Points on a hilly landscape, in no order, each with its height.
From any point a ball rolls to the lowest of the 2 points nearest to it. It stops when none of these is lower. Distance is the straight distance between rows; heights are no part of it.
J_981 (h 4.79): [ 14  32  11  12   0 -31 -30  15   5  20   3 -33   0  33  74 -23 -41 -20
  42  36  95  10  72  21]
J_310 (h 3.80): [-44   5 -25  -3  23  25  -1  15   6 -18  34  31 -87 -35  26  39  10  39
  13  -9 -19  21 -17 -13]
J_791 (h 4.27): [-27 -15  15  66   9  29  17 -13  48  20   5  28  -8 -60  21  70   0 -18
  71   2 -59  60  -1 -52]
J_930 (h 6.78): [ 25  12  -7  12 -37 -22  -5  11 -52   9  14 -21   8  27 -67 -29  34  29
 -12  16  -1 -33  19  33]
J_482 (h 3.47): [  3   3 -24 -28  17  46 -13  -2 -15 -23  -5  -4 -31  14 -12  14  35  30
  15  -3  -9  -2  -6   1]
J_707 (h 5.04): [ 18  14  20  35  -3  39  36 -26  50  35 -54   0  33  19  38 -47  14 -23
   1  -4   4   1  45  -2]
J_167 (h 2.76): [-42  25 -28 -61  26  24 -29 -27 -15 -15  -1  13 -30  37 -23  14  -3  40
   5   1   5  26  17  -5]
J_632 (h 5.22): [ 15  11  28  -9 -64 -28  -2  -3 -11 -23  11  -3  29 -18 -18 -44  10 -37
 -40  30  21 -52 -12 -10]
J_910 (h 0.80): [-31 -18 -73 -43  35 -18 -42   4  16  47  47  17 -20  -5   2  56 -26  33
  66  17 -20  25 -42  -4]
J_644 (h 4.04): [-10 -55 -15  26  17  16  -2 -31  21 -36  38  13 -18  10   7  -5  34  16
  -2 -30 -38  22 -79 -35]
J_353 (h 6.68): [-11  21 -28 -18  15 -25 -19 -14   5  20 -17 -24 -12  11 -38 -35   7   2
  46  24  28  20  15  18]
J_784 (h 4.78): [ 21 -43  30   6  15   5  29  26   8   1 -36 -17  25 -48 -13   0 -13 -30
 -24   6  17 -43 -36  35]
J_145 (h 6.56): [ 66  33   2 -23 -27 -22  -8  -4 -70  31 -13  15   9  18 -26 -19  -2   7
 -10  33   6 -12  16  19]
J_904 (h 3.00): [-32 -54  13  43  -4 -16   5 -26  40  25 -15  -2 -28   3  -7  50 -14   3
  23 -10 -27  22   6 -43]
J_517 (h 5.24): [  6  13  18  44  -4  13  23 -39  39   9 -22  13 -11  22  16 -23   9  18
  -9  -8  13  48  53 -17]
J_722 (h 3.57): [  7  29  37   6  -1  30  45   9  28 -36   1  -4  40 -33  46 -39 -15 -22
 -46  15  -2  27  14 -20]
J_26 (h 3.86): [  0   1  40  31 -29  44  57  18  51   5  22 -16  38 -20  21  15 -26 -34
 -25  19 -12  31  24 -23]
J_425 (h 1.60): [ 16 -23  16 -29 -25  16  35  16 -53 -52  15 -19 -28   8 -51 -16   2 -24
 -37  14 -41 -16 -41  -8]
J_807 (h 2.95): [  9 -49  16   9   4  36  48 -15 -16 -80 -25 -12  29  12 -23 -21  15 -34
 -42 -30 -11 -39 -18  -8]
J_172 (h 5.00): [ 13  44  -3  20  37   4  -2 -34   6  25  -4  14  18  14   5  -7  18  -6
   9 -21   6  60  31  -4]
J_838 (h 4.54): [ 27   0 -16  25  18 -21 -13  35   2  42  12 -30  -4  10  40  -3 -32 -22
  31  23  47  31  56  43]
J_374 (h 4.07): [  4  -3   2  23  10  27  25  17  64  39  17  -7  48 -24  -5  -4 -10 -19
 -18  14  14  13  48 -21]
J_122 (h 3.95): [ 18 -14  10  38  17  67  62 -24  33 -35  21  41  38 -27 -29  30  10 -18
  17 -43 -37  61 -31   5]
J_971 (h 2.37): [  7 -44  -9 -34  -5  15  17  -4 -46 -66   2 -30  16  46 -41   7  20 -31
 -44  -4 -14 -29 -64 -17]
J_754 (h 3.45): [-14 -28  23  44  17  48  12  -2   1 -24  12  16 -48  49  13  54   3  14
  -2  -4 -33  71 -12 -45]
J_999 (h 3.13): [-12   5 -24  27 -21 -74 -31  -4  -6  20  -1 -12  20  15  16 -30 -28  27
  -9  10  20 -31  66   6]
J_906 (h 4.59): [-10  14   2  35  40  38  12  19  63  43   8  18   8 -22  44  62 -15  -5
  29 -38   1  58  10  -9]
J_506 (h 6.02): [  3  45  30 -39 -49 -44  -2  16 -48  17  14  -5  13  -7  22 -30   8 -46
   9  75  43 -22  13  10]
J_493 (h 5.65): [ 20  54  15 -31 -57 -32  -7  25 -61 -15  -6  -2  23 -14  36 -51   0 -26
 -21  55  24 -80 -19   8]
J_693 (h 1.38): [-14 -15 -67  -8 -35 -40 -40  22 -14 -10  40 -24 -30   6  20  -3 -34  48
  47   6 -35  -1  28  13]
J_987 (h 4.12): [ 21   7  35  10 -13 -34 -10 -46   4 -10 -27 -14  -5  12 -49  11  38  -6
 -22 -38 -10 -34   3  -5]
J_15 (h 6.49): [ -1  16 -24 -44  12 -10  -6  13 -32   3 -21   1   3  -4 -49 -37  14 -16
  25  59  32 -18   8  50]
J_681 (h 3.82): [ -4 -60   0  31   5  35   3 -41  -7 -33  13  24 -34   3 -10  53  47  29
  43 -14 -49  31 -55 -50]
J_227 (h 6.29): [  1  23 -16 -53 -13 -42  -1  19 -52  15 -14  -8  11  19  16 -25 -16 -10
  19  60  47 -28  24  54]
J_207 (h 1.96): [-15 -23 -44 -17   5 -18 -44 -20  19  26  27  -2 -27  -1   1  29 -26  18
  49  -9 -16  59   2 -36]
J_4 (h 3.72): [ 10  52   2 -20 -23 -70 -41 -21 -38  18 -30   6  21   0  27 -12 -30   7
 -10   4  16 -35  66   4]
J_94 (h 4.32): [ 11  -1  -2 -18  -1  -3 -20   8  -2  49 -37  16 -26  -2 -22 -15  32 -40
 -24 -17 -33  -5  10   4]
J_206 (h 6.65): [-25  11 -45  -3 -25 -21 -33  21 -48   5  38 -28  11  27 -74  -2   5  74
  10   2 -19 -22  15  28]
J_6 (h 4.70): [-16  47  -3  23  16 -46   1  -5 -22  11  19  39  22 -18 -18 -28   5   9
 -65  10  22 -32   9  32]
J_18 (h 4.60): [  7 -52 -11 -26  28 -23   7  26  -9  15 -38 -21  -7 -18 -30  20 -20  10
  -8  15  21 -37 -51  36]
J_537 (h 3.66): [-22   7  22  -8  -9 -10   7 -49  14  10  -3   2 -24   6  -5   3   6   7
 -37  -5  13 -33  33   2]
J_385 (h 3.51): [-21 -45  13  -6  -4  -8  14 -15  12   7  26   3  -3  32 -24  52  32 -13
 -38 -28 -29 -11 -19 -21]
J_418 (h 1.02): [-16  40 -41 -42   7 -29 -31 -14 -23  30   6 -10 -38  33   4  17 -27  44
  -8  17  25 -14  18  17]
J_136 (h 2.33): [ 12 -38  -8   1 -40  23   7  51 -21 -22  19  -1 -15  11   0 -14 -19  -2
 -53 -13 -42 -28 -25 -28]
J_662 (h 3.88): [-14 -12 -33 -25  16  49 -15  12  11 -30  22  22 -30 -56  -9  34   8  37
  28  13 -23  29 -12 -30]
J_932 (h 4.94): [ 14 -13  21   2 -19   9  14  19   8 -16   9  -3  21 -51 -50   3  11 -22
 -40  11  32 -60 -24   6]
J_343 (h 6.42): [-52  27 -32 -24   3 -14 -28  41 -54 -20  33 -38   6  25 -50 -13  44  33
  21  16  10 -25  -8  47]
J_750 (h 4.25): [  8  15 -18 -18   8 -53 -39  24 -11  21 -26   3   3 -16  45 -39 -14  13
  14 -25  -2 -22  -9  11]
J_36 (h 3.67): [  1  26   7 -12  20  12 -22  17   4 -22 -22  11   3 -43  49 -35   1  20
 -20 -20  19 -31  -7  -2]
J_580 (h 5.53): [-12  41 -34   1   1 -36 -70   3  10   5  26 -21 -39  25  21 -28 -12  44
  50  -8  58  18  31   9]
J_942 (h 2.74): [-10 -21 -50  -7  -2  21 -18  24 -19  22  15  22 -72  14   5  15 -17  26
 -23 -21 -58  -7 -51   9]
J_490 (h 4.77): [ -3  18 -14   1  38  40 -15 -16  51  40   1  20 -12   0   2  31  16  -8
  30 -24   8  69  26  11]
J_868 (h 4.11): [-11   2  13  65  20  53  15  -5  49  -9 -18  48  16 -60 -32  43   6 -14
  39 -20 -43  55 -18 -11]
J_473 (h 2.02): [-37 -32 -74 -30   3   0 -31  17 -26  31  43   5 -55   7  -8  51 -21  51
  29   1 -50  -4 -50 -12]
J_801 (h 3.25): [-27 -62  23  15 -21  11  38 -34  37  16 -19  -4 -14   8  -5  33  10  -6
 -26  -2 -15  -9  17 -17]
J_39 (h 3.85): [ 42 -12  48  36  -5  41  25   0  48 -14 -51  12  21 -30   2  10 -22   0
   0 -45  -1  14   0  -7]
J_403 (h 4.82): [ 26  24  30   4  17  50  23 -26  20  17 -57  -1  16  11  17   2  47 -34
 -29 -15  -6 -11  42 -24]
J_642 (h 2.62): [-15  31  40   9  -3  40  12 -25  16  -5 -14  18  42  -5  15 -24  -9 -43
 -27  25  55 -37  10   5]
J_500 (h 0.52): [ 33   3   2 -24   7  -8  23 -12 -49 -18  23  -2  26  31  14 -45  37  -2
 -29   8   7 -37 -66  25]
J_430 (h 4.33): [  3 -26 -31 -37  12 -11 -22  31  -6  26 -27  -9 -14 -13 -36  -6 -28 -28
   8 -16 -12  -8 -62  -1]
J_361 (h 3.16): [ 41  11   4   8  20  14  21  25  18 -31   7  13  23 -30  56 -33  -1   1
 -19 -20 -14   3 -15 -16]
J_938 (h 3.31): [  7 -11  35  46   4  46  69 -54   8 -82 -39  -8  49  22 -19  -4  22 -40
 -36 -19   9 -23  11  10]
J_576 (h 2.61): [ -1 -21  13  -3   2  -9  -8  -3  12  -9 -13  12 -14   0 -10  17 -12  -2
  23 -15 -10  44 -22 -38]
J_92 (h 5.15): [-12  47 -23   4 -12 -61 -44   6   2   3  24 -49 -48   5  62 -20 -18 -12
  45  22  52  17  42  12]
J_215 (h 3.30): [-21  48  52   6 -11  39  44 -14  16 -47   0  36  58 -14  24 -47  17 -51
 -23 -19   9  -3  34  14]
J_143 (h 2.54): [ 15 -16  54 -16  -5 -29  13 -26 -16 -23   6  -1  44  43   6 -36  49  -8
 -14 -23  42 -39 -30  13]
J_51 (h 4.21): [ 15  19  -9  -4  18  -3 -15 -27 -27  -3  15   8  12  12   8 -10  24   7
 -63  18  43 -50  12  10]
J_925 (h 3.65): [-33 -42   7  45   2  66  28 -40  -2 -41   3  53 -34  23  11  68  24  10
  18  -1 -80  24 -12 -48]
J_257 (h 4.30): [  3   2   9  17   7  12  -8  23  43  27 -10   2  26 -31  15 -26 -15 -17
  25   2  45  22  34  32]
J_587 (h 4.05): [ -4  15  68  67 -31  26  21   7  82  18 -43   1  11 -23   8  15 -43 -14
  26 -26   3  40   6  -3]
J_91 (h 5.50): [ 35 -19  17 -19 -51  -8   4 -18 -16  10  -9  -6  27  20 -27 -30  12 -43
 -41  12 -25 -20  -4 -32]
J_218 (h 4.58): [ 25   9  22 -16  27 -12  -5   0  -3  37 -54 -14  20  -1 -16  14  32 -36
 -36  12 -22 -11  31 -17]
J_664 (h 6.67): [ 16 -22  -4 -42  14   5   8   6  -9   5  -7   3  47   3  -8 -48 -13 -15
  10  56  20   5  -3  -1]
J_808 (h 6.12): [-19  30 -37 -13  22 -24 -34  45 -57 -22  16 -62  -2  -8  -6  -5  27  72
  48  15  29   0   4  38]
J_487 (h 3.62): [  6   1  32  51  18  63  38 -34  55 -53 -51 -11  54  -6 -30   6  -4 -23
 -27 -51  -7   4  14  -6]
J_944 (h 2.34): [ 16 -24 -38 -22 -39 -35  -4  25 -40  27   7 -41 -32   7  10  -7  -5  46
  49  40 -22  30  41  30]
J_698 (h 3.23): [-37 -58  21  60  24  37  36  -3  27  20 -21  -3 -25  31  29  63 -12   0
  44   7 -39  52   2 -40]
J_421 (h 1.50): [ 15  54  53 -18   8  23   8  10 -22 -24  12  31  36  10   2  -5  24 -52
 -36   9  56 -46 -25  14]
J_266 (h 2.36): [-28   2 -26 -36  26 -24 -13 -11  11  44  15  -4 -53  17  11  52 -52   3
  -3  31  53   6  37  31]
J_582 (h 3.29): [-16 -12 -17 -23   2  -5  -7  32 -15   6  19  -5 -93 -11  31  23 -26  26
   7  -2  -2  -3 -42  23]
J_782 (h 3.56): [ 13 -14  41 -20  -7 -36  -9 -29 -17 -23 -18 -47   6  21 -15  14  36  11
 -17 -29  23 -41 -55 -29]
J_478 (h 3.79): [ -2 -25  28   8  11  35  56  -3  24 -18  45  36   0 -20 -23  28  10  -8
 -22 -13 -44  41 -30   0]
J_781 (h 5.86): [-20  15 -53  -7  33 -41 -43  34 -13 -17  36 -40  -3   0   9  12 -24  64
  38  -4  47  -2  33  45]
J_19 (h 4.42): [ -3 -11  12  64  19  12  13  31  55  16  28  12  -2 -42  34  35 -27  -2
  46  -8 -20  74  -6 -37]
J_730 (h 4.22): [ 15  21  29  -4 -19 -63 -37 -27  -8  -9 -44  26  32 -14   8 -29 -21  -2
  -7 -26   5 -27  14  -4]
J_292 (h 2.46): [ 22   3 -17 -28  -6  -5  -7  -2 -18 -32  20 -20  -7  28   5 -40  38   0
 -35 -43 -48 -21 -68  -7]
J_255 (h 2.43): [ -5 -18 -36 -26 -37 -81 -29  17 -19  36  27 -21  15  10  13 -10 -31  51
  14  -8  -6 -36  33  20]
J_862 (h 2.75): [ 20 -29  20  -5 -27   6  25  34  -4  -1  13  10  17 -13  41 -21 -47 -12
 -21 -30 -38   5 -24 -19]
J_988 (h 5.08): [  7  49 -16   6  10 -66 -17  15 -24   6  13   5  30  -1 -36 -37 -29   3
 -18  17   5  -8 -12  17]
J_466 (h 3.98): [ -2   3 -27 -41  -4  21 -21   6  -7  35 -27  40 -43 -27 -37  -3   0 -24
  33 -20  -8  -7 -10   8]

Where does a ball stop that starts at each point below?
J_15 | J_466
J_206 | J_361
J_39 | J_425
J_981 | J_361

Call two points neighbours if one is among the 2 nearest of the other. Go from one point of each pair to the other, from neighbour to neighbour, staying as low as possible. Name the highest point that can't be avoided.
J_361 / J_466 | J_517
J_418 / J_904 | J_662
J_421 / J_693 | J_750
J_361 / J_421 | J_722
